A landscape with many valleys, sampled at points; each row gives a point and its height.
A ball rolls from a point to the lowest of its 2 nearest points, and stops where none of them is lower. Distance is the straight distance between rows; heights are no part of it.
Gis: [ -3  18  -2   0 -13  -4   1  10   1  -6  17  -5  -7   3  -8   0  -6   1
  -3  -4 -10  -9  -5   5 -11  12   0   7  -1   4]  (h 62.3)
dur: [  1   0 -11   0  -6  -5   5  -8   0  -2   4  -1   9   8  -8  -1   2   5
   1  -6 -21   3  15  -9  -3  -4  10   1  13   2]  (h 45.4)
Lekub: [ -7  -2   0  11  -1  -4 -11   9  -2   8   6   4 -11 -15   2  -6 -23  -4
 -16   4  12  -5 -11   4   9  12  -5   2  -3   0]  (h 40.5)
pabar: [  3  -9  -8   2 -30  -8  12  -4  -4   8  -3  -2  -3  10 -11   5  -5   0
   2   3   0  -4  -6 -10 -19  -8   7  19   8  -9]  (h 53.8)
Pog: [-10   5   0   3   8   1 -18 -23  17  -6   0  -6  -1 -15 -10  -1 -10  19
   6 -13 -21 -13   4 -16  10   4   9  -1   3   2]  (h 37.4)
bag: [ 15 -11 -14   1  -8   3  18  -1  -4   9  -4   1   1  18  -4  11   3 -11
   8   5  -3  20  -7  -1 -14  -5   4  -1   5 -20]  (h 37.5)
Tar: [ -4  -1   0   3  -3   4  -5  -7  12  10   8 -18   7  20 -13 -14 -11  -8
   3   5 -19   4  18  -2 -15  -5  11  10  10  -7]  (h 65.2)
Totu: [ 14 -10   0   3   8   3   6   2   2  11   2   2  14  -6  -9   0   0   1
  -9  12  12  10  -7  -5   0   1  -9  16 -12   5]  (h 49.4)
kam: [ -1   8 -20  -3  -3  -9   6   7   2  -4   9  14  -2  -4  -8  -3  -7   4
   1 -13 -21   0   6   2  -4   6  17  -3  10  14]  (h 48.2)
sukug: [  3  10   1   9 -20  -2   0  15  -3  -4  13   8  -4  -1 -10   1  10   3
 -11  10 -15 -18   0  -6  -7   7   4   7  -7   9]  (h 58.9)
Sed: [  2   3  -4  -9  -7   2   9  -7 -12  12  -5  -8  -1  25   7   8   2  -9
   9  -5 -16  10   7  -2 -21  -9  -6  -5  11  -3]  (h 45.6)
Deto: [-13   9   5  -5   1   5   1   6   2  -9  11   2   0  -1   2  -8   1   1
   9  -4 -13  -4   1   2 -13  -7  -6  -5  -2  23]  (h 46.3)
nube: [ -1  10  20  -9  25  -1   6  15   1   0  11 -14   5  14  -8   0   6   6
   5  -6   4  -6   2  -1  -6   5  -9  -7  -3  -5]  (h 71.1)
bap: [  7  -7  -7  -6  14   6  -8 -18   8   5  -3 -12  14  -6   2   6  -2   7
  -3   1  -4   4  15   0  18   1   3   1  -1  -7]  (h 43.1)
pebab: [ -4   2   1  11  -1   5   9   6   7  -7   5 -22  -8   5   4  -6  -9  -9
   6  15   9  18   4  13  18 -10  -9   0  -6 -14]  (h 28.3)
runak: [  4  -1   4  -3 -27   1  -6 -13   3  11  -1 -10   6  19 -10  -7  -2  -8
  -1  10 -16   9  22  -3 -19 -17  10  23   6   3]  (h 67.3)
maran: [ -3   3  14 -15 -13  -5   0 -15   8 -21  -3 -20   7  12   4  -6  12   1
   9  -2 -10  29  24 -11   0  -6  15   0   9 -15]  (h 23.8)
muvu: [  9 -11  -9  12 -11  -4   2  -4   2   1  -2   3 -10   8  -1  -1 -14 -11
  -7   4  -4   9   7  11   4  -7  14   2   4 -11]  (h 59.9)
Fevik: [ 19  -2  -3  -1   1   2   0 -10   4  -4   2  -1  19 -10  -2   5  11   9
  -7   3   2   6  10   2   6   4   1   7 -10   3]  (h 45.5)
sul: [  1  -1  -9  12   4   2 -10 -11   2   4  -4   2   8 -12  -4   1   0   8
  -5  -9  -7 -16  -6   1   3  10   0  -4   7  17]  (h 43.0)
Lisi: [ -2  -4 -22  -8  19   1  -9  -1  -1  20  -9   3  -1  -7   3  11  -9   0
   1 -12  -6 -16 -12   4   6  19   4  -2   8  -2]  (h 48.3)
Tuziv: [ -2   2 -12   2  -7   4   2  -2  -4   1   0  -9   5   4  -2   3   9   6
  -6  -5  11  -7  22   6   6 -12  -6  -7  13   8]  (h 43.7)
zof: [  5  -4   7  -5 -11   6   4  -4   4  -5  15   6   8   8  -5   4  -1   1
 -18  12  11   7   0  -1   8   1 -17  -4  -1  -1]  (h 70.0)
rofe: [ -1  -4  -1 -12 -16   0  13   2  -1   0   7   7  -7  13  -3   3  -6   4
   1  -1   0   1 -10  -9 -17  -5  -8  12   3   4]  (h 58.2)
votad: [  8 -12  -1  -9  -3  -2   2 -18  -9  -7 -19  16   5  -3  17   0  11  -8
 -15  -7  22  -2   8   9   2  -3  -6 -12   7  -1]  (h 50.7)
Vam: [  9   5  -1  -3 -22   3   1   1  -9  -4   4  26   4  -4  -1   0  10  -6
 -15   1  12   5  -4  12 -13  -4 -12   4  -3  23]  (h 75.6)
nilid: [ -5  -8  -7 -18  17  -6   4  10  -7  14  -5  11   0   8   3   4  -3  -6
   2 -11   1  -9 -13  -8 -16   9   3  -1   8   3]  (h 35.8)
Pined: [ -7  -7 -11   2   3   6 -17 -31  14  -3  -8  -9  13 -11  -3   1  -1   3
   5  -7 -10  -3  -2  -9   6   3   4  -2  12  10]  (h 40.1)
tevun: [  6   4   9   6  -7   7   5  10   4  -2  19   1  -5  17  -5   0  -5   6
 -10  14  -1   2 -12   2  11   7 -12  13 -10 -10]  (h 67.8)
zil: [-28   6   6  -2  17  -8  -7  -1   6  -4   0   1  -6 -19  -6 -17 -15   3
   5 -14 -19 -25  -2 -18  -3   8   3 -10   7   6]  (h 28.1)
kave: [ 13   9  -8   9   0  -3 -10  11 -16  17   0  16 -10   7   8  14  -3  -3
 -16   1  13  -6  -8   9   4  11   0   5  -7   5]  (h 52.7)
pugi: [ -4   0   2   5  17   6  13  16   3   3   3 -14 -13  11   7   0  -5  -3
   9  12  10   6 -11   5  17   0 -10   0 -10 -20]  (h 32.3)
rofa: [  4   3   6   3  -8  -2   1  -5   9  -9   7 -12  -3 -15  -9  11  -5   1
  -2  13   7  12  17  -4  11 -12  -1   3 -15  -7]  (h 76.9)
rasu: [  6   4   2 -15 -28  -7   3 -18   3 -12  -1   9  10   2 -10  -4   9   4
  -6  -2  -8  15  28 -12 -10 -15  10  12   6  12]  (h 35.9)
Vod: [ -2  13  -7   7  20   7  -3  10   8   2  15 -14   5  -2 -15  -3  -3   0
   7  -6  -7  -4   4  10  -4   4  -2   1  -4  10]  (h 68.5)
dag: [ -5   3  -5  11  -3   2  -6   0   6 -14  -1   3 -15 -22   2   4   0  17
   7  -6 -11  -5   7   2  23  -5   9 -10  -3   1]  (h 63.7)
Zot: [ -6   6   8  -7 -20   4   4  -3   8  -8  -2 -35   7  17  -5  -7  11  -4
  21   4 -13  33  19  -9 -11 -10   9   5  12 -19]  (h 19.0)
Molo: [  0   5   6   9 -22  -3 -11 -19   0  -8  -4  13  -7 -13  -2   0  -1  11
  -2  -5 -20 -12  -1 -11  -1  -4   4   3   3  22]  (h 50.2)
ril: [ -8  11  -8   4  28   1 -18   7  -2  21  -5   1  -8  -3   2   6 -10  -7
   2 -15   0 -23 -22   7  -5  23  -4  -3   2   6]  (h 50.8)
sil: [  3  11 -10  17  -3  -2  -8  26  -7   5   5  19 -13  -5  -1   0   6   5
  -7   0  -8 -15  -7   3   0  13  11   4  -8  13]  (h 55.2)
vogum: [ -4   1   1   7 -19  -2   0  -7 -12 -13  -2   9  -4  -2  11  -4   7   4
  -5  -2 -15  -7  -1  -2   4  -1   0  -8   6  11]  (h 53.5)
suga: [  5   7   5  20  13  -8 -13  15 -17  12  -3  19  -8  -4   6  -2  -5   8
 -13  -4   8 -12 -21   1  15  18   0   8  -7   3]  (h 56.5)
Noku: [  1  -5   1  -6   1  -1  10   0  -6   6 -11 -26  12   9   4  -1   9  -6
   2   1  17   7  13   6  -5  -2  -8  -4   9  -9]  (h 44.0)
lok: [ -6   1  -3 -13   4  11  -7  -7   9 -10   3  19   3 -23   1   8   1  12
   1 -12  22  -3  -5  12  12  -9 -14 -24   4  14]  (h 50.3)
seg: [  7  -7  -7 -20  -5   4  11 -14  -3  18 -16 -13   7  24   6   6   3  -6
  20  -7  -9  19   7  -4 -26  -6   7  -6  14 -24]  (h 42.8)
tumu: [  0  -8   6 -29  16   4   4  -6   3  -2  -9   2  -5  -1  20   7  -1  12
   8  -7  13  -1  -7  10  14   0  -6   7  -8 -10]  (h 28.7)
vubu: [  6  -5  -9  14  -1   4   8 -14   3  -3  -5 -17  14   1   1  -3   1   0
   1   6  12  11  -6   7  19  -1 -11   5   5  -3]  (h 35.5)
Suduf: [ 11 -11   7  -1   3   3   6 -11   0  -6  -7  10   8   0  -2  -4   4  -4
 -11   0  28  10  10  10   4 -16 -11  -4   2   6]  (h 46.4)
zes: [ -3  -8  -3   9  11   2 -15 -12  11  -1 -11  11 -11 -17  -1  -2 -13   5
   4 -16  -3  -2   0  17  15  -4   7 -14  10  14]  (h 56.2)
gufik: [  9  -8 -11  -7 -31  -2   9 -15  -3  -4 -14  12   2  -1  -2  -2  14  -3
  -3   4  -1   7  18  -9 -18 -17  10  15   3   3]  (h 42.4)
teku: [ -3  -4  -1 -20   8  -3  12  -1  -2 -10  -3   0  15  -7   4  -4  10   7
  10 -14   4   2  -5  -1 -10   2  -5   2   2  13]  (h 36.8)
Povi: [ -2   5  13   1 -22  -1  -2 -13   6 -21  15   8   3  -3 -14   3  -5  -1
 -11  -1   9   7   5   1   5 -14 -10  -6   5   8]  (h 72.2)
Rupef: [  8  15   9  14 -23  -2  -4  11  -7 -11  10  28   2 -17 -12  -1   3   0
 -11   2  12   2 -19  17   0  -4  -6   1  -4  24]  (h 72.0)
folo: [-13  -1   4 -18  20   1  -1  28   3   2  10  13 -16  16   4   2  -3  -2
   1  -1   9 -14  -9  -5   0   9   0  -8  -4  -7]  (h 25.9)
gug: [  6  -1  -8  -7  25  -4   2  18 -10   5  -4  12  13   1   8   6  11  -9
  -7   1  20   7 -13   4  10  18  -4  -6  -3  -1]  (h 72.3)
vemek: [ -4   3  12  -4  10   6  -6  16  -6  -1   9   7  -3  -2  10   7  12  -3
  -8  13  11 -12   5   1   5   1 -10 -22 -15   0]  (h 6.0)
suz: [  7 -11  -8  10 -11  -7  -3 -13  -6  -4 -15   6   1  -9   6   2   7  -7
 -15   0  10  -5  14   5   7  -3   9 -11   8   2]  (h 53.6)
muba: [ -3   2   3   1 -10  -5   7   3  -5  -2   2 -20  -7   2   0   2  -7 -13
   7   5  -7  17  12   2  -9 -10   1   3  -2 -11]  (h 21.3)
Gok: [  3 -10  10 -10   6  -4  13  12 -11  13 -14 -19  14  17  10  -4  12 -11
   1   5   1   7  -3  -6 -12  18  -2 -12  11 -27]  (h 74.3)
vege: [ -2  -1   2  10 -22   0  -6 -15  15  -8   2 -19  -6   1 -14   4  -5  -6
   4  13   4  11  12  -7   3 -19   7  13  -1  -8]  (h 75.7)
dete: [  4  -4  -1   8  -3   5 -11 -10   3   2  -7  29  -5  -9   1  -1   2  15
  -4  -9 -19 -14 -11  -2   3   7   4 -10   6  23]  (h 46.2)
zadet: [  0   4  15 -10   2  -4   7  -1  -4  -3  11  -5  -6   4   2   8 -13  -1
   2  -2   0   9 -17  -5 -11   5 -14   7  -9  -3]  (h 62.0)
bov: [  8  -5   1   3  -3  -3   9 -11 -13   1 -17 -14  -1   8  15  10  15   4
  14   1 -10   1   5  -4  -1  -8   7   3  -3 -18]  (h 54.9)
vapiv: [ -4  -4   9  15  -8 -16  -4  -4  -3 -13  -2   0   3 -16  -5  -8   1   4
 -14  -3   6 -16  11  -6   9   1  10  -7   5   0]  (h 56.3)
Nezu: [-11  18   6   6  -8 -15   7   0   1  -6   6 -24  -2  18 -14  -8  -1  -3
   8  -8 -21  -8  16 -12 -13   1  10  -5  13 -16]  (h 66.6)
fulu: [  0   1   3 -16  -1 -10   9  -5 -20  11  -9   3   7  15   9  -4   3  -7
  -5  -9 -10   8  21  -5 -17  -5  -2  -5  14   8]  (h 48.4)
mif: [ -4 -10 -14   2 -16   0   6  -1   4  10  -5  -6 -11   0  -1   3  -8  12
   6  -1   2 -18 -15  -9 -10   0   7  18   3  -7]  (h 58.0)
Raz: [  3  -5  -9   9  -4  -2  11   9  -8   3  -3 -12   4   4  -1  -2   6   4
  -4   2  19  -3   4   7   4  -5  -4   8   4  -2]  (h 40.0)
Kezi: [  7   0  -1  -7  13  -4   8  23 -18   7  -9  -6  12  13  15   1  22 -13
  -4   5   9   9  -2   6  -3  19  -3  -9   0 -12]  (h 73.3)
Kibu: [-15  -3   1  -9   8  -2  -5  22 -13  13   9   7  -7  -2   6   1 -12  -8
 -10   9  -4  -4  -8 -20  -6  13  -6   1  -7  -6]  (h 28.4)
Zug: [-14  -2  10  -8   7   1  -3  -2   1  -4   9  -7   4  -1   5  -5  -4   9
  -6  -4   2 -12   1  -3   9   5 -12  -5   3  -2]  (h 11.0)
vefog: [  1  -1   8 -16   1   3  -1  -5  -3  -7   3  10   3  -7  17  -1   0  17
  -6  -6  14  -3  -2  10  15   2  -9   0  -5   3]  (h 21.0)
fafov: [  2  -1  -5   8 -16  -7   1 -24  -4 -19 -10  -6   3  -6   2   8   9 -12
   3  -1  -6  16   8  -7   5  -7   8 -10   9  -6]  (h 49.3)
maf: [ 15  -6  11  -5  -4   9  16  -5  -6  -7  -4  12  -2  20   4   4  15   1
  -6   6  17  14   7   5   2 -18 -18  -2  -2  -3]  (h 41.3)
zuve: [  0 -15 -20   3 -13   7   9  -5   5   5  -6  -6  -5   5   7   6   4  13
  11   9  -6  -6  -5 -10   7  -3  11   8   0 -24]  (h 60.8)
fis: [ 20  -4  -2   6  -5   5  10   3   0   8   0   4  -5  17 -11  13   5  -6
   2  11  -4   7  -8   0 -13  -8   2  14  -8  -6]  (h 32.9)
pap: [ 16  -4   1  15 -18   6   3 -13   8  -8  -6   2  -4  11  -9   8  13  -3
   7  13 -12   3   3   2  -3 -19  10  14  -7   0]  (h 25.7)
Regip: [ -3  -6   5   2  15 -13   6   3   1  -2   1   1   4   8  -5 -10  -4   0
  -5  -8 -12 -18 -11 -11  -3  19  12  -3   8 -14]  (h 25.4)
bulu: [  2   8  13   0 -21   3  11  -1   5  -2   1 -37   1  17  -4   1   2  -8
  18   9  -7  24   3   4 -13  -3  -3  12   2 -20]  (h 11.6)
lalep: [ -6  18  -2   2  -4 -13   9  14  -3  -3  16  -6  -4  12 -12  -8  -7   7
  -4  -8 -21 -11   8  -8  -7  13  10   0   8 -14]  (h 64.9)
dudi: [ -3   5   9   9   7   6 -17  -9   4  -8   2  16   0 -26   0  -3 -10   4
   3 -10   6   3 -13  17  10  -7  -7 -24   2  20]  (h 53.7)
Zapo: [ -2  -9   9 -12   9  -1   0 -10   4 -15  -6   9   1 -16   5   6   7  -7
   6   0   2   2   2  -6  -3  -8  -2 -18  -7   5]  (h 33.6)
gav: [  4  -3  -9  11  16   0  -2   4   1  16   4  -1  10  -2   0  -2 -15 -14
 -13  14  12   6 -26  -3  13  23 -13   1  -3  -7]  (h 39.0)
Tadu: [ -2  -5  -2  -8  -1  -7   4 -23  -3  -4 -11 -19  10  -1   3   4   1  -4
   7  -9   4  17  12  -5   0  -8   0  -1  12 -10]  (h 47.0)
Zifat: [ -1  -4  -7  21 -14  -2   1 -12  -6 -10 -12 -16   2  -8   8   1   9 -15
  10  14 -18   8   2  -7   2  -2  11  -2  -1  -9]  (h 51.1)
datel: [  3   4  16  20 -11  13 -13  -3  14 -13   7  10  -1 -15  -4 -10   6  10
   0  12  -7  -9 -12   9   7  -3  -3   4 -13  19]  (h 27.8)
dani: [-25  -5   5 -10  18  -3  -5  13   2   5   6   6  -7 -10  -1 -13 -16   2
  -4  -2 -13 -19  -9 -22  -2  11  -4  -1  -1  -7]  (h 21.4)
risot: [ 11   3  19  14 -13   4  -7 -11  13 -18   0  -1   1  -6  -4  -1  10  -3
   2  15  -1   1   3   9   5 -12   4  11 -17   8]  (h 14.1)
kivuf: [  4   6  15 -15 -17  -2   0  -7   0  -8   3 -10   9  10   1  -3  11   7
  -4   4 -11  11  27  -8  -4  -5   2   4   1  -2]  (h 29.2)
sesit: [ -1  -8  -3 -17  21   5  -4   8  -4  16  -3   1   3   2  12   1  -4  -4
   2  -1   2   3  -9   3  -3   9  -6   8  -8   1]  (h 40.4)
vaz: [ -9  10   6  15   1   3 -14  18  -2  -1  12  22   1 -26 -10  -9  -2  22
 -13   0   5 -17 -17  -7  13  10  -8  -6  -5  14]  (h 64.0)
duk: [  0  -7 -17 -16  -7   1   3 -14   2  12  -5  -3  11  18   1   0   5  12
   8  -4 -17   6  28 -13  -3 -11  17   0  15 -14]  (h 43.2)
Kero: [ -9   0   4   1   3  -2 -19   7   5   4   5  19 -12 -25   2   0 -18   6
 -13  -3  17 -13 -13   7  16  14  -2 -17  -2   1]  (h 45.8)
nutav: [ 12  -1   8  -9 -18   2  13 -12  -3 -10 -17 -10  -3  19  12   6  27  -1
  12   5  -4  11  17  -4 -14 -12   5  -1  -1 -15]  (h 57.1)
damem: [ -1  -4 -15  12   2   5   1  -2  11  -3  -3  -9  -8 -13   2   2  -5  14
   8   2 -10  -5  -6  -2  21   5   9   6  -6 -15]  (h 62.4)
kug: [ -1   2   6  -7 -21  -3  -8 -21  -1  -1  -6 -10 -10  16  11  -3  -6  -4
   6   0 -16  10  20   0  -9 -17  11  12   3  -1]  (h 69.5)
Folir: [-16  10   9  -3   6 -13  -7 -16   6 -13   1   0  -3 -18  -3  -2  -9   4
  12 -13 -24  -7   9 -18  -4  -3   8 -10   4  13]  (h 33.7)
gose: [ 13  -7  -4 -16  -6   8  12   3  -2   0 -13  -3   4  15  17  -5  25   0
   8   5   2   9  13  12 -15  -4   5   7  -7  -7]  (h 59.7)
sogo: [ -4  12  12   8   7  -2   2   9   3   4   9 -29   3   8 -17   0  -2 -10
  -1   3   7  -7   6  -1 -13   3 -11  -4  -2  -7]  (h 69.4)
tered: [ -3   0  15 -10  12  -3   9  -3   6 -15   5  -5  13  -4  -7  -5   7   8
  15  -7 -10   5   5 -11 -12  -9  -1   1  -4  14]  (h 41.7)
pep: [ -6  -2  -6   0  17  -4  -7   0 -10  13  -9   9   5 -11   5  -5  -7   8
  -3 -14 -17 -18 -14  -8   2  16   3   4   4   8]  (h 46.0)
rol: [  2  13  15  12  -3   1 -14  19  -4  -3  13  27   4 -24   0  -5   0  11
 -11   9  20  -4 -23   6   8   3  -5  -4 -15  17]  (h 67.6)
dopu: [ 15   3   1  -1   2   2   1  -4  -8  18  -3   7 -10  22  -3  17  -1   1
   0  -3  -6  -7  -2  -3 -16 -10  -2   7  -3   7]  (h 38.6)
Suv: [ -4  14   7  23  -6   1  -7   0   5 -14  10   1 -11  -9 -12  -4  -4   7
   2  -5 -21  -6   7   2   8  -7   5   1  -3   9]  (h 65.3)
Fupiz: [ 12  -5   8  -1  -1   4   6  12   3  -3   7  10   4  14   6   0   9  -4
  -8  17  11   4 -21   2  -1  16  -5   9 -13  -4]  (h 65.1)
numon: [ 11   7   2  -6   2   3   2  10   4  -6   9  -6  12   2  -6  -5   8 -10
   0   2   5  13  11  21 -13   1   1   1  -8  13]  (h 80.0)
boni: [  3 -12   6   1  13   6  -4  -5   1   9  -2   7   6  -2   2  -9 -10   4
  -8  -1  20   1 -13   8   6  -3 -14  13  -1  14]  (h 49.2)
luk: [  3   9   6   9  -3  -4   6  -1   6   1   2 -31   9  21 -18   1   7  -8
   6  -1  -6   1  13  -4 -16   2   4  -8  15 -16]  (h 67.9)
dato: [  0 -14   3   4   0  -2  -6 -17  15   5  -4 -17   7  21  -7 -11 -10 -10
  -1   2   0  -3   9   2  -6  -1  14   0  14 -19]  (h 63.8)
Mupo: [-11   3   7 -19  20  -7 -20  15  -3   8   3  19  -2 -29  10   0 -14   2
  -6  -5   8 -13 -12  -2   8  20   3  -7 -11   1]  (h 50.5)
Bes: [  3   1 -10 -16 -20   6   4 -12  -4   2  -6  -1  -2   6  -2   5   7  -5
  -1   1   2  22  39  -4  -8 -26  -1   2   5  -3]  (h 33.5)
ropu: [  4 -11 -10 -17   0   8  -9 -25   9   5  -9  -1  -1   6   8   7   0   9
   4  -1  -8   8  24  -5   6 -15   9   3   2  -9]  (h 41.0)
Zose: [ -5   2   2 -12  18 -16   5  12  -3  -2   5  16   0   1  -5   0  -4  -5
   0 -13  -6 -13  -6  -9  -9  12   9 -18   8   5]  (h 31.1)
Gaf: [-16  -2   2   6  26   4   0   8   9  -6  -2   2  -6  -8  -1  -7  -5   4
  10  -8  10 -17 -29   7  19   9  -9  -9   5  -1]  (h 21.1)
Nolov: [-10   4   3   9  13   5 -14  20  -9   8   1  17 -12  -8   7   4   2  -2
  -5   2  15 -14 -10   7  10  -1  -9 -16  -6  13]  (h 16.5)
sefup: [ -1   9  -6  -4  -3   8  -9  -8  -3   0   2  11   3 -11   1  11   7   7
  -6  -9  10 -11  11   8   3  -9 -13 -20   4  22]  (h 47.1)
Fofo: [-10  13  -2 -13  12   4  -5  17  -1   6  10   9  -4   3   7  -1   1   3
   6 -10   2 -13  -9   4 -14   7  -4  -1  -5  24]  (h 50.6)
lav: [ 11  -9  -4 -12  -3   8   5  15   4   3   5   6   4  14   5  -1  14  -3
  -8  16   3   5   7   5  -7   9   3   2 -10  -5]  (h 62.5)
peme: [ -5  17   1  21   6   7  -4  -1  13  -9  12 -21   3  -4 -22  -7   1   7
   7   0 -16  -9   7  -1   2  -1   0  12  -8   0]  (h 67.0)
nat: [ -1   3   6  14 -26  -1  -4 -12  14 -19  10   1 -11  -2 -19   4 -10  -8
  -2   7  -5  10   0   1  10 -14   2   6   3   0]  (h 74.2)
nolor: [  3  -3 -12 -12 -17  -1   9  -2  -4   6  -4 -10   4   7  -4  -2   0 -12
   9   2  -8  29  25   0 -20 -15  11   4   8  -9]  (h 28.2)
bezo: [ -8  17   3  21  14   3 -23  24  -7  10   8  26  -8 -10  -4 -10 -10  18
 -12  -4   9 -13 -28  -4  15  23  -8   8  -6  10]  (h 60.3)
Moro: [ -3 -10   2 -11   9  -9  10   4   4  -2   1  -7   3   2  -2  -1  -8   4
   0  -6   0  -2   1  -8   0   4   5   0   5 -17]  (h 19.2)
vadu: [ -2   5   4 -19   9  -2   2  22  -1  -6   8  18 -12  10   8   8  10  -7
   0   0  13  -8   3   6  -9   2   3 -21  -6   5]  (h 17.2)
kuli: [ 21   9  -5  -4 -10   0   7   6  -5  -6   7  14   7   3  -6   7  10 -15
 -11   1  14  19  -1  19 -11   5  -5   1  -6  10]  (h 78.1)
remet: [-10  17   0   7  19   3  -8  11  -2   6   8  -2  -2   7  -5  -2   0  -1
   5 -13   0 -23 -24   1 -14  16  -9   1   2  14]  (h 54.1)
dadur: [  7 -13   1  -2 -15  -8   4 -13  -6   4 -13  -1   1  -3   6  -3  -1   3
  -3  -1   1  -3   4  -7 -12  -7   8  17   0   1]  (h 48.5)
Muk: [  3 -14  -8   9   9  -4  20   3   3  -4 -13  -2   3 -19   4  -4  -1  -4
   6  12  21  12 -18  -5  18  -3  -8   1  -7  -4]  (h 21.2)
semeb: [  2 -16 -12  11  11   1   1   2   4   4  -8   9 -13  -4  -2  -1 -15  -4
   3  -7   0   6  -2  12  11  -9  12  -3   5  -3]  (h 58.1)
Meru: [ -7   7  16   8   2  11 -16   3  10  -7  11   8  -2 -13   6 -12   0   8
  -1   9  -4 -21 -22   3  -4  12  -6   4 -18  13]  (h 38.4)
ninum: [ -5  -2 -12 -13 -17   7  -7 -24  13  -4  -6  -7  -4  10  -3   4   7   4
  10  -1   3  14  29 -12  -3 -30  10   8   9   2]  (h 37.9)
dirog: [ -6  -9   8   8   2  -3   6  -2   2 -15  -2   0   2 -25   2  -2  -1  -5
   4   8   5   6 -11  -9   9  -2  -6  -8  -8   2]  (h 27.9)
nerun: [ -7 -11 -10   6  21   2   8   8  14  -6  -4  -5   3 -15  -2  -8  -8  -3
   8   3  14   1 -17   7  21   7  -2  -6   2  -5]  (h 14.2)
Mono: [ -7   6  -6  22   2   9  -2  -3   7  -2   5 -22   4  -6   0 -14 -10  -8
  -2  14   1   8   1  12  23   1 -13   0  -1  -2]  (h 32.0)
Bev: [-11  -2   7 -23  39   0 -10  23  -3  12  -1  10  -4 -18   6   4  -7   0
   5  -2  10 -10  -8  -3  17   9   2   3 -14  -7]  (h 53.9)
vaso: [  6   5   0  17   6   3  -4  17 -11  17   5   6  -5  12  -3   4  -3  -6
  -8   9   2  -1 -15   0  -4   5  -8  15  -9   5]  (h 48.7)
Demu: [  8   1  -6  24  -2  -8   9   1 -12   3 -10 -15  -1   1   6   5   8  -7
   8   7 -13  -5  -7   1   0   4   9   3  -5 -16]  (h 53.0)
zazuz: [-11  -4  -4  -9 -10 -10   6  -7 -13  -7 -10   3   3   6  20 -13   6  -2
  -1 -11 -11  -3  14   1  -2  -3   6  -7  18   8]  (h 51.0)
lefu: [  6   0   7  10   7  10  -8  -3  -5  14   2   9 -16   6   1  13 -12  -1
   0   3  -2  -2 -13   1  -3 -11 -13   5 -11  12]  (h 43.9)
Bapu: [ -4   4   6 -10  -2 -10   3   1  -7 -14   1   7   9 -18  10  -9   8  19
  -2 -14   4 -12   1   3   4   6   3   1   0  13]  (h 29.7)
kevuz: [ -6  10   7  12  20   4  -9  14   3   1  -1   9  -9 -11   8  -2  -3   1
   2   1  27 -11 -26  17  24   8 -10 -14  -7   2]  (h 25.3)
Nurib: [ -7 -10  -4   3  12   8  -4  -3   7  12  -3  -9  -3  -6   3  -7 -16   1
   4  -1   2  -2 -11   5   1   1  -6  13  -2   4]  (h 44.4)
Mok: [  6   9 -14   6  13   2   6  23  -9  10   4  -6  10  -2  -2  13  12  -5
  -4   9  26   5  -8   2   8   9 -15  -3  -8   3]  (h 71.0)
rem: [  8  -3   9  -5   8   6  14   8   1   0   0  -5 -11  21   3   7   4  -2
   6   6  12  14   4   9   1 -12  -8  -2  -6 -10]  (h 36.7)
dom: [  1   1 -13   8  -4 -11   1  18 -10  -1   1  10  -2 -13   1  -9  -5  -2
  -6  -8  -7   3   5  10  -1   6  15   5   0  12]  (h 51.3)
rupi: [  1  -9   8 -23  17   3  -1  -7   5   0 -11   9 -12  -3  14  10  -1   0
  12  -5  -1  -6   2   3  -3  -7   3  -6 -10   0]  (h 34.3)
ser: [ -1  17 -10  16  14   6   1  21  -2   1  18  -7   5  -4 -11   6   3  -2
  -1   2   6   1  -5  11  11   5 -12  -8  -6   9]  (h 69.7)
robi: [  5 -15 -25 -14   1   1  14 -10  -7  17 -13   1   2   7   5  14  -2  -3
  15  -5  -7  13   0  -8  -9  -7   9  -6   9 -27]  (h 40.3)
simup: [-14  -5  -5   0  19  -4  -9  18  -6  17  -1   2  -7  -8   6  -3 -21 -16
  -7   4  11  -3 -22  -6   5  20  -5   5  -4 -10]  (h 34.2)
lele: [  6 -19  -5   0 -18  -4   3 -14   1  10  -4  -7   4  16  -2  -4 -11 -11
  -3   9  -4  15  12  -3  -7  -5  16   4  11 -29]  (h 61.9)

For each start below, name the point where the ball stops.
Vam: fis
gose: Raz
runak: Raz

Call two points neighbours if one is among the 2 nearest of the other. Go from one point of each pair to the other, from neighbour to neighbour, staying as low as possible. Name the highest point that can't be avoided.
bulu, nerun: Totu
fis, dani: vogum
nerun, vefog: rupi
nerun, vemek: kevuz
